Points, in no order, along strands that fork and pass close to each other.
In the rows, zero is written as 128.
Two points are linked if the straight distance between their rows is under 96.6. Some points are linked to none.
Q87: [172  86 139 165 105 137 156 108  83 111 126 101 147 116 113 124  70 172
 102 231 130 165]
Q224: [137  75 127 106 107 153 130 149 131 149 127 139 136 112 111 131 189  93
 127 163 176 127]
Q389: [114 110 103 163 103 111 110 144 121 133 133 133 123 124 141 115 102 168
 139 148 125 137]
Q766: [113 100 122 118 129 168 136 124 169 150 117 122 151 101 154  93 203  83
 113  72 134 128]
Q653: [153  98 124 187 103 130 122  96 100 130 133 108 128 126 144 106  58 184
 113 211 104 157]
Q290: [ 83 100 134 108 128 158 136 182  90 136 132 111 148  88 125 124 163  96
 140  66 145 109]
Q956: [165 125 152 132 104 105 150 127 108  98 153 120 150 138 123 158  83 157
 102 178 140 146]
Q197: [ 82 100 106  89 127 136 109 148 112 157 138 120 137  94 129  99 173  66
 134  71 135  99]
Q742: [129 119 124 113 131 131 141 126 176 144 119 134 149 101 117 117 195  65
 121 100 144 133]
Q420: [112 157  83 103 158  70 122 124 162 113 107 132 103 130 128 132  99 124
 153  33 109  96]
Q942: [ 83  57  94 180 102 179  90 125 111 168 122 141 108 123 138  80 155  88
 155 165 140 145]
Q470: [153 148 111 158 119 116 129 111 188 124 121 150 117 124 163 131 125 110
 118 157 128 132]
Q850: [160 116 138 174 124 167 150  99 142 127 143 132 129 116 138 128 116 132
 114 235 132 160]
Q366: [182  93 129 159 109 140 134 132  64 108 144 130 122 129 123 131  96 166
 143 250 118 146]
Q469: [ 88 149  90 126 175 121 100 105 151 152  84 162 113 105 158  86 140 112
 152  52 112  70]
Q512: [ 93 155  71 115 156 115  97 130 173 150  78 131 112  90 181  88 178  73
 132  76 109  56]
Q555: [141  55 155 153 106 189 154 163  86 141 104 106 160 121  96 137 152 157
 123 196 172 179]
Q911: [159  72 106 111  95 160 120 167  91 132 140 139 134 133 108 140 171 107
 152 203 161 134]
Q721: [115 158  89  95 147  98 126 137 174 143  64 121 136  89 157 101 189  42
 120  62 112  72]
Q531: [148 142 134 114  97 137 136 171 151 118 153 106 140 128 158 148 179  99
 113 168 147 121]
Q413: [ 95 129 143 106 167 131 126 127 141 145 117 151 152 100 106 118 151  94
 134  42 118 129]
Q338: [101 146 108 104 163 108 115 130 149 152  91 150 120 102 106 108 147  81
 158  38 131  84]
Q437: [143 153 108 156 136 118 118  78 131 114 166 125 106 136 162  97  60 164
 118 188  96 131]
Q380: [157 143 221 119 112 103 153 109 103 105 137 119 158 159 101 214 103 157
  71 140 142 160]
Q506: [135 126 125 155 132 177 118 107 177 150 113 150 132 116 154  95 181 100
 133 154 138 148]
Q669: [142 141 104 137 105 152 137 175 156 121 129 130 122 119 160 114 193  90
 141 177 130 106]
Q283: [134 120  98 140 130 136 104 158  90 127 142 144 105 126 119 105 131 117
 172 187 121 105]
Q923: [150  63 121 121 115 172 137 164  75 132 139 115 162 125  97 135 147 152
 139 200 150 158]
Q580: [167 194 137 109 133 117 142 114 168 109 149 123 136 132 143 158 140  92
 105 160 151  96]
Q98: [137 141 185 109 129  70 143  94 103  96 129  97 142 176  98 184  52 186
  98  61  97 160]
Q292: [157 198 118 119 156  99 139 107 145 100 153 139 112 143 132 149  94 122
 132 169 131  95]
Q336: [111 144 203 100 146 131 142 123 101  97 151 100 177 152 112 166 113 140
 105  42  99 156]
Q734: [ 83 122  53 117 139  99  90 124 120 150 137 132  92 109 122  76 115  84
 170  77 116 110]
Q794: [133 134  82  79 136  72 114 147 105 117 155 121  76 149 100 135 101 129
 166 140 128  92]
Q86: [162 151 191 115 114 157 177 113 156 115 146 120 153 137 148 174 140 116
  68 142 172 141]
Q745: [139  69 167 139  99 200 177 159 122 142 112  91 159 122 100 145 158 170
  90 162 160 175]
Q647: [145 141 116 145 123 114 130 112 129 115 139 121 118 145 132 101  64 198
 136  98  83 159]
Q89: [134 150  79 165 129 116 106  89 142 128 146 141  90 144 146 109  94 115
 145 195 109 120]
Q536: [115  74  94 182 100 160  89 120 118 154 128 147 113 130 150 109 126 118
 135 202 127 144]
Q787: [143 137 167 109 152 118 138 100  95 117 156 106 157 128  95 136  72 190
 119  91 110 149]
Q642: [124 126 192 112 101 162 173 159 171 128 102 118 141 137 119 154 201 119
  94  71 152 159]
Q717: [114 125 155  96 122 144 142 189  91 116 121 118 126 115 101 134 182  75
 155 100 141 126]
Q443: [151  98 111 175 103 159 127 121 151 140 133 151 116 129 146 110 144 124
 126 220 147 153]
Q236: [145 152 110 141 147  89 128 102 162 132 118 166 130 130 143 135  83 167
 124  97 120 125]
Q920: [137 197 181  87 157  85 129 109 108  98 140 127 116 171  94 176 108 123
 133  85 128 120]
Q273: [ 97 124  48 133 136 107  91 110 108 128 139 146  62 130 116  70  95 110
 184 118  98 113]
Q471: [138 161 132  92 140 108 150 145 176 136 102 122 145 110 115 144 206  49
 110  88 143 100]
Q45: [ 80 102  70 143 108 163 104 158 150 169  68 142  89  86 176  78 209  49
 133 110 130  84]
Q886: [131 174  83 101 158  57 126 126 190 119  96 123 118 117 137 139 133  78
 150  53 118  95]
Q25: [149 145 198 107 118 129 161  90 173  97 130 127 186 162 145 194 123 135
  58  74 134 157]
Q233: [ 87 116 128 129 147 147 122 139 120 155 128 154 143 100 143 109 113 170
 143  56 121 123]
Q770: [130 152 219 108 135 107 147  99 105  82 131  99 160 186 114 205  90 155
  88  61 102 162]
Q922: [109 138 202  98 125 128 148 143 141 131 108 132 148 144 126 173 192 108
 100  69 152 124]
Q981: [ 93 130  99 129 151 133  84 112 123 154 133 152 119 113 152  89 100 164
 149  90 104 108]
Q838: [ 92  98 142 130 130 153 130 165  81 142 128 124 161 108 125 123 100 179
 129  88 113 152]
Q203: [ 84  84 149 110 115 153 138 171 107 143 129 113 165 109 122 127 148 143
 110  65 147 139]
Q763: [ 78 114  85 181 133 154  65 108  89 153 114 140  83 141 152  73 101 130
 168 147  97 124]
Q572: [139 123 185 137 101 190 167 157 151 132 115 105 149 130 123 138 182 163
  99 149 150 163]
Q939: [111 112 133  94 117 145 126 190  66 120 156 125 126 129 103 134 156 114
 163 142 130 116]
Q454: [137 191 159  93 164 128 144 117 159 119 119 129 155 134 129 153 158 111
 114  86 132 120]
Q19: [118 157  59 129 160  75 105  91 188 119 103 142 108 139 160 110  98 130
 145  66  89 100]
Q162: [135 188  60 131 164  81 115  84 190 107 124 133 105 145 172 114  82 105
 145 118 104 101]
Q356: [150 152 151  80 145  98 124 163  85 101 159 129 126 158  83 168 133 125
 157 140 124 117]
Q868: [106  59 137 111 102 176 149 158 135 162 116 102 139 109 101 127 199 108
 118 124 180 140]
Q951: [133 143  71 126 130  87 112 112 136 123 149 123  82 135 111  93  78 127
 162 117  90 128]
Q861: [170 133 128 128 123  80 140 107 101 105 164 122 109 134 105 148  55 166
 108 182 132 132]
Q482: [ 66  85  97 169 123 169  88 121 134 185 104 156 107 106 159  76 161  93
 145 123 131 123]
Q676: [ 68 102  72 108 132 123  97 138 119 150 129 124 112  73 148  83 133  85
 161  62 116  78]
Q96: [169 106 194 127 102 115 174 142 101 114 136 118 148 133  93 191 113 165
  96 163 149 157]
Q359: [117 146 150 106 138 114 137 136 143 122 136 136 146 129 106 137 132 123
 127  68 129 138]
Q884: [106 162 116 142 149 113  92 131 132 150 117 154 106 116 134 107 124 146
 154 122 123  90]
Q175: [141 141 171 145 119 155 163 160 136 109 126 122 155 123 125 139 137 157
 113 123 127 162]
Q55: [161  95 115 127 113  93 136 129  64 116 144 115  97 132  90 121  48 189
 136 197 110 140]
Q924: [104 146  66 177 131 119  86  92 145 139 123 159  71 153 141  86 112  89
 175 174 102 125]
Q548: [129 162 196  90 137 102 130 140  88 120 146 112 132 163  86 182 139 130
 138 107 145 117]
Q554: [105 156  71 123 148  95  83 130 121 146 110 148  83 127 140 118 127 126
 166 140 118  60]
Q200: [121 109 108 116 130 144 124 135 139 159 108 141 116 102 114 107 216  70
 143 136 148 111]
Q571: [144  83 175 142 102 131 154 161  73 128 122 102 166 126  89 156 109 183
 106 163 147 159]
Q546: [ 70  86 102 139 113 176 104 142 140 172  91 138 117  79 164  77 185  94
 131  93 140  97]
Q835: [173 181 148 148 135 112 161 107 164  94 148 140 138 133 163 167  64 162
  82 153 134 123]
Q186: [125 109 124 185 103 143 116 119 144 139 118 121 139 120 169 114  98 180
 107 174 114 147]
Q43: [111 112 102 166 130 150  82 124  65 139 145 145 104 144 130  91 117 146
 172 182 103 121]
Q196: [ 70 126  62 178 134 130  63  99 123 154  90 154  62 150 162  70 121  84
 170 128  97  98]
Q458: [120 140  88 127 140 119 112 133 162 153  97 155 110  98 142 111 184  75
 148 147 134  83]
Q99: [141 132 130 106 122 120 122 150  95 116 156 124 126 130 116 136 129 122
 150 163 130 119]
Q543: [166 108 103 138 110 132 110 154  69 103 154 146  96 142 123 125 117 145
 165 234 122 116]
Q348: [125 176 127  99 157  91 141 135 179 115  93 129 141 124 137 149 173  79
 121  55 132  97]
Q557: [168 159 160 125 132 133 150  96 176 104 137 140 161 139 157 169 118 148
  65 116 139 126]
Q726: [145 136 231 135 116 109 178  95 100  87 124  94 167 185 113 207  86 157
  58  97 118 183]
Q159: [172  98 143 139 118 167 151 126 111 127 153 124 148 131 104 143 140 131
 119 219 160 162]
Q261: [147 151 123 130 134  96 138 106  93 115 133 118  88 137 116  96  33 214
 128 137  79 139]
Q168: [131 180  95  66 164  61 128 129 130  99 152 102  91 154  97 150 105 107
 153 103 137  87]
Q179: [140  92 151 163 131 170 143 110 104 134 128 108 174 107 118 111 105 176
 117 149 122 177]
Q934: [122  67 121 160 105 120 113 145  84 140 129 118 136 116 116 125  90 185
 137 167 138 148]
Q33: [141 150 121 152 139 137 124  96 137 118 167 110 147 134 150 107  81 143
 127 155 103 155]
Q77: [114 113 129 127 121 147 108 119 147 160 119 139 159 118 147 117 139 149
 111 121 162 126]
Q516: [114 147 144  97 151 101 128 103 141 102 138 127 144 152 119 140  92 153
 122  33 105 134]
Q844: [126 148 220 101 131 140 152 145 109 118 131 113 163 158  99 176 160 134
 103 103 152 143]
Q614: [149 127 192 117 110 154 178 122 191 102 114 118 163 156 147 161 168 134
  68  68 144 165]
Q839: [121 128 145 150 102 193 138 141 160 140 111 123 131 112 149 110 188 132
 121 143 135 154]
Q171: [168 189 150 108 160  85 146 103 122 100 149 130 113 149  93 175  81 147
 126 137 136 114]
Q895: [146 143 103 124 138  76 120 120 119 117 157 133  97 139  97 128  69 145
 156 153 119 132]
Q539: [117 117  80 152 127 115  98  99 136 128 130 139  85 150 128  85  62 168
 145 120  87 154]
Q910: [157 118 150 108  92 147 158 132 154 115 147 109 145 133 137 156 170 111
  82 167 167 139]

Follow the links from the first point to the second, and from the first to the third. Name the last point that the two ways share.
Q745 / Q454 / Q546 | Q923
Q838 / Q614 / Q653 | Q99
Q669 / Q197 / Q186 | Q99
Q482 / Q175 / Q721 | Q923

A fork is a point with three links. Follow the links from the first point to the second and name the forks in between, in order.
Q951 / Q614 | Q290, Q99, Q548
Q546 / Q471 | Q923, Q224, Q200, Q742
Q923 / Q721 | Q224, Q200, Q742, Q348, Q359
Q292 / Q336 | Q548, Q99, Q290, Q951, Q895, Q861, Q96, Q770
Q55 / Q25 | Q861, Q895, Q951, Q290, Q99, Q548
Q224 / Q162 | Q200, Q742, Q348
